A landscape with many valleys, sampled at points; each row gives a point and its height.
From any point a ball rolls to the lowest of the 5 points nearest to it. It stops when none of these is lower. Distance is the straight distance between rows; heights are no part of it.
j_980: [160 137  99 161 142 136  99  75 115 139 121 127  90 103 138 153 155 172
 198 105 145]  (h 8.70)
j_537: [152  95 174 112 110 125 136 176 175 153 135 121 109  84 132 100  93 112
 138 165 110]  (h 3.27)
j_67: [125 104 145 110 132 135 132 165 165 144 144 111 122 132 137 108  93  95
 112 133 138]  (h 5.32)
j_31: [166  88 186 113 107 126 139 167 160 157 122 152 130  60 137  90 101 126
 147 164  76]  (h 5.05)
j_531: [114 143 126 123 102 135 107 119 136  96  86 169 155  84 156 106 141 151
 150 130  86]  (h 4.06)
j_268: [129 185  93 138 147 163 117  78  97 110 120 164 167 122 157 154 171 142
 112  87 101]  (h 6.86)
j_59: [108 102 111 116 151  81 133 149 145 133 143 101  87 201  80 147 104 119
 133 147 213]  (h 4.96)
j_850: [108 141 123 119 113 141 104 141 138 111  83 196 175  93 161 111 138 142
 131 130  78]  (h 3.81)
j_527: [151  97 159 111  93  88 155 131 150 133 116 121 109  60 103 119 119 149
 185 174 152]  (h 4.56)
j_847: [ 86 148 117 136 154 136 154 118  83 103 142  96 184 183  96 141 145  97
  43 111 132]  (h 3.29)
j_567: [138 171  94 160 175 144 146  68  87 123 162 113 138 154 127 167 170 123
  87  83 126]  (h 3.79)
j_187: [ 84 126  81 152 170  83 142 111  82 117 154 112  98 252  38 178 132 124
 115 133 213]  (h 3.16)
j_347: [111 122 149 100 114 145 102 161 149 126  70 235 163  88 149  79 109 131
 140 161  32]  (h 3.20)
j_580: [159  95 177 117  80  98 156 144 131 141  90 147 109  47 109  97 124 143
 180 188 101]  (h 4.46)
j_992: [141 139 133 145 107 136  98  92 115 113  91 140 102  79 147 135 151 187
 182 128 108]  (h 5.92)
j_328: [115 107 137 115 144 120 137 169 135 142 147  85 130 175 121 108 102  84
  84 125 156]  (h 3.69)
j_232: [166 128 100 154 127 138 104  72 115 138 114 120  81 104 128 160 150 179
 207 128 150]  (h 7.63)
j_84: [173  76 172 115 127 127 137 179 171 188 166 110  46 172 103 119  71  94
 100 156 162]  (h 5.24)
j_773: [182  87 174 117 115 134 141 180 176 165 153 119  76 116 125 118  87  94
 120 156 133]  (h 2.69)
j_500: [ 91 146 107 133 160 110 158 131  74 104 161  82 154 217  91 143 132 115
  69 112 166]  (h 2.52)
j_45: [114 127 142 105 108 153 108 165 162 129  83 197 175  94 169 104 114 118
 115 138  61]  (h 3.40)
j_30: [132 160  95 136 129 139 105  90 106 115 133 115 116 124 145 151 158 154
 150  98 151]  (h 6.93)
j_969: [103 121 131 115 142 136 133 161 125 139 145 103 152 160 133 110 111  81
  72 124 137]  (h 4.50)
j_784: [156  96 170 109 128 161 122 183 167 171 152 129 106 128 157 112  88  89
  94 137 107]  (h 4.95)
j_157: [154 149 122 163 141 155  94  70  88 143 102 146  99  84 148 137 160 186
 182 101 101]  (h 7.61)
j_371: [127 119 155 120 107 134 118 168 155 135 106 158 151  81 155  90 110 123
 135 149  81]  (h 3.50)
j_704: [110 106 130 115 142 108 135 171 144 149 148  83  99 169 109 107  95  96
 112 137 180]  (h 4.25)
j_632: [132 116 152 127  93 122 125 141 145 115  98 131 128  79 138 116 129 148
 172 152 114]  (h 3.99)
j_581: [119 125  88 134 135  96 124 111 141 114 142  94  92 172 104 170 120 139
 148 128 198]  (h 3.55)
j_743: [160  87 178 118 129 151 124 185 157 183 179 103  61 165 131 114  80  93
  79 143 142]  (h 5.52)
j_4: [107 124 124 112 131 134 133 148 137 122 133 111 143 135 149 116 109 105
 114 109 134]  (h 4.69)
j_868: [128 155 112 151 112 155  83  94  99 111  80 190 137  87 155 122 166 178
 163 114  68]  (h 5.61)
j_563: [100 137 105 112 130 144 124 129 123 108 134 131 171 141 145 122 121 108
  90 106 123]  (h 2.63)
j_226: [ 86 155 125 126 147 140 147 119 100 105 140 107 187 177 120 145 137  93
  55  95 122]  (h 4.03)
j_422: [150 105 169 110 101 146 135 174 164 157 125 155 130  89 158  95  95 115
 129 158  86]  (h 4.68)
j_346: [179  85 179 103  90  94 163 165 147 153 121 141 106  58 105  99 110 130
 172 186 120]  (h 5.62)
j_616: [140 128  87 140 132  99 111  88 146 124 143 112  75 153 111 180 142 159
 168 124 197]  (h 4.70)
j_451: [162 113 144 134  96 100 122  89 138 123 105 136  85  78 101 147 143 178
 208 163 156]  (h 5.51)
j_327: [ 79 139 126 123 149 123 149 147  94 124 141  92 175 193 109 122 120  86
  57 113 141]  (h 3.86)
j_404: [ 95 125 116 110 137 120 136 146 130 109 148 103 155 152 139 117 113 100
  85 108 148]  (h 4.37)
j_32: [131 169  96 159 178 134 151  69  76 114 176  94 145 176 111 181 179 126
  85  85 132]  (h 2.31)
j_927: [115 169  99 127 125 147 109 110 125  97 103 170 180 111 160 127 146 142
 110  99  95]  (h 5.17)
j_370: [146 132 123 141 110 112 107  98 122 120 111 126  95  85 121 136 149 185
 197 138 142]  (h 6.28)
j_498: [118 168  98 140 157 140 149  89  85 103 157 108 148 166 119 168 168 121
  84  92 134]  (h 2.91)
j_468: [127 128 114 125 119 107 128 130 147 107 130 104 120 124 134 123 119 128
 135 131 156]  (h 4.73)
j_202: [ 97 166 103 123 149 144 141 113 103 102 135 133 190 159 130 145 152 112
  57  92 111]  (h 5.43)
j_712: [127 130 118 125 116 118 110 115 141 112 126 116 106 104 136 137 141 156
 161 137 157]  (h 6.30)
j_207: [156 111 154 125  87  77 143 118 153 126  97 140  99  70 103 130 134 167
 201 176 152]  (h 5.14)
j_751: [145 116 165 129  83 108 124 121 114 111  80 144 116  60 110 111 142 167
 190 167  96]  (h 3.36)
j_350: [141  87 156 117 121 123 133 182 171 170 152 107  88 140 133 114  81 100
 100 142 139]  (h 4.14)
j_938: [121 168 107 142 123 162  95  91 113 110  90 185 173 105 161 127 156 159
 143 107  73]  (h 5.18)
j_926: [133 106 136 120 106  94 139 143 163 126 119 107  99 109 116 143 114 132
 161 145 174]  (h 4.43)
j_916: [128 103 164 114  87 123 122 148 142 120  88 155 136  56 127  87 123 138
 159 162  77]  (h 2.13)
j_183: [113 135 117 126 112 129 106 133 140 111 113 133 149 103 149 114 128 134
 132 119 115]  (h 5.66)
j_573: [109  94 133 114 154 108 143 179 145 151 150  97  96 199  87 124  89  93
 104 134 191]  (h 4.57)
j_221: [ 96 124  91 141 158  96 150 138  98 121 154  89 113 233  72 141 119 108
  93 120 195]  (h 2.81)
j_235: [110 131  83 139 151 104 131 111 102 105 154  83 112 203  88 163 135 125
 122 113 190]  (h 2.80)
j_888: [142 101 153 118 106  95 150 150 164 137 122 115 100  88 118 127 111 135
 171 152 144]  (h 3.24)
j_429: [130 171  93 138 139 146 135  84 101 104 139 132 170 144 146 156 157 134
 102  90 108]  (h 5.33)
j_137: [123  85 131 112 129  96 144 173 178 143 150 106  81 154  93 139  92 114
 134 153 193]  (h 4.80)
j_297: [111 118 160 117  90 125  92 146 124 106  44 234 147  83 131  75 135 148
 153 182  23]  (h 3.39)
j_8: [162 160 100 174 173 164 110  59  84 168 116 151 106  99 163 125 168 155
 171  90 103]  (h 8.00)
j_828: [129 116 157 120 123 161 122 181 169 157 127 161 147 107 169 100  99  94
  95 138  80]  (h 5.79)
j_736: [134 137  94 131 132 109 115 101 141 110 141 103  90 139 116 161 135 147
 163 135 189]  (h 4.63)
j_294: [136 161  76 151 161 139 116  79 107 120 150 107 117 158 135 161 147 134
 138  90 162]  (h 8.91)
j_412: [166 139 107 172 158 140 108  66 116 172 122 134  71 108 136 154 156 178
 211 107 138]  (h 8.22)
j_74: [133 112 164 115 148 161 123 171 139 165 159 101 110 176 139 103  85  72
  73 124 127]  (h 5.96)
j_97: [120 133 134 123 103 144  93 128 114 107  75 189 154  77 146  95 147 165
 157 147  62]  (h 3.41)
j_692: [ 82 143 116 126 140 132 143 121  92 102 146  94 170 176 121 136 134  96
  70  95 149]  (h 3.21)
j_832: [140 118 133 132  96  96 119 118 145 114 112 109  99  82 131 130 138 164
 193 137 149]  (h 5.91)
j_909: [120 118 156 105  95 136 105 165 143 123  79 190 161  74 150  78 125 136
 149 163  47]  (h 2.97)
j_713: [188  88 192 105  70  82 189 144  99 161 102 155 109  40  75  82 121 128
 187 209  92]  (h 5.06)
j_53: [122 122 167 122  82 129 114 141 127 111  75 171 143  69 140  83 136 157
 168 162  59]  (h 2.86)
j_706: [128 109 148 116 106 131 124 156 166 130 127 127 130  95 147 102  96 124
 146 137 116]  (h 5.09)
j_854: [114 121 116 121 128 108 133 132 148 111 141  90 126 151 129 128 115 128
 134 119 174]  (h 3.92)
j_106: [134 175  94 170 175 156 149  72  81 125 169 118 149 173 114 193 184 124
  70  78 111]  (h 3.26)
j_920: [ 92 116 115 123 150 111 149 146 111 123 146  88 141 198  94 122 108  95
  95 122 178]  (h 3.06)
j_82: [147 166  92 177 173 173 112  62  79 144 117 163 128 111 160 138 178 158
 144  79  84]  (h 7.17)
j_344: [161  83 162 102 117 101 154 169 182 163 145 124  88  93 117 119  89 107
 150 166 146]  (h 0.59)
j_903: [ 98 125 100 127 144 107 132 128 109 112 148  90 131 177 115 136 125 116
 114 109 179]  (h 3.25)
j_552: [115 126 135 109 122 152 125 161 145 126 126 132 159 116 163  94 103 103
 100 125 111]  (h 5.94)
j_21: [137 107 153 109 116 147 121 174 161 144 131 132 132 117 150  96  98 108
 117 135 104]  (h 5.90)
j_306: [176  90 180 100 106 124 152 179 178 173 150 126  83 103 121 120  88 106
 142 168 130]  (h 2.20)
j_5: [116 157  96 145 163 117 146  86  78 111 166  84 126 204  87 170 155 125
  87  98 169]  (h 2.27)
j_309: [112 123 142 112 140 162 119 173 156 149 121 167 166 131 174  98  93  81
  80 129  86]  (h 6.35)
j_285: [110 124 131 111 112 129 121 145 151 111 123 124 159 103 155 118 123 129
 124 128 120]  (h 6.07)
j_64: [118 112 149 114 141 140 133 176 145 158 154 112 136 151 138  97  91  76
  83 128 127]  (h 4.85)
j_996: [ 88 144 136 114 147 151 150 149 117 126 144 124 200 171 128 119 121  71
  46 110 109]  (h 5.21)
j_838: [126 109 113 113 122  88 130 137 167 122 133 106  97 150  99 153 112 142
 163 143 192]  (h 4.36)
j_676: [111 128 147 110 144 165 134 163 135 149 130 151 179 160 165 109  98  61
  57 121  93]  (h 6.45)
j_707: [ 89 148 118 119 141 146 142 131 118 111 137 128 183 164 143 131 126  96
  57 101 117]  (h 4.83)
j_734: [134 167 103 150 135 166  93  85 105 120 108 171 145 108 159 141 170 166
 130 100  88]  (h 6.13)
j_95: [149 178  93 174 175 165 143  60  80 138 152 136 146 133 142 161 184 132
 113  75 103]  (h 5.67)
j_173: [125 151 111 124 122 137 108 114 124 103 130 125 146 116 150 126 134 155
 134 108 129]  (h 6.46)
j_986: [141 139  91 150 134 125 103  77 129 117 142 110  94 139 127 160 143 157
 172 117 175]  (h 6.34)
j_846: [102 151 134 157 166 123 170  91  64 109 165  92 159 210  62 177 171 113
  51  98 122]  (h 0.60)
j_206: [121 144 106 131 124 127 125 108 127 103 148  98 122 142 143 145 143 139
 130 108 163]  (h 4.42)
j_240: [114 168 103 153 161 130 159  81  69 110 175  95 154 194  94 177 168 115
  63  96 127]  (h 1.46)
j_460: [151 100 183 119  72  94 151 132 110 135  89 153 117  42 100  90 130 149
 184 184  86]  (h 4.11)
j_467: [110 157 101 132 136 133 134 114 111 100 138 110 153 147 129 145 139 121
 105  98 145]  (h 2.56)
j_472: [130 143 122 134  98 139  94 100 113 115  86 155 133  83 148 116 158 178
 164 123  88]  (h 4.62)
j_3: [159 128  87 158 156 122 101  73 148 152 143 125  66 150 120 191 147 169
 199 119 186]  (h 6.19)

For each start below, name the point where the ball stops.
j_992 -> j_916
j_8 -> j_916
j_3 -> j_846
j_938 -> j_916
j_986 -> j_846
j_268 -> j_916
j_59 -> j_846
j_838 -> j_846
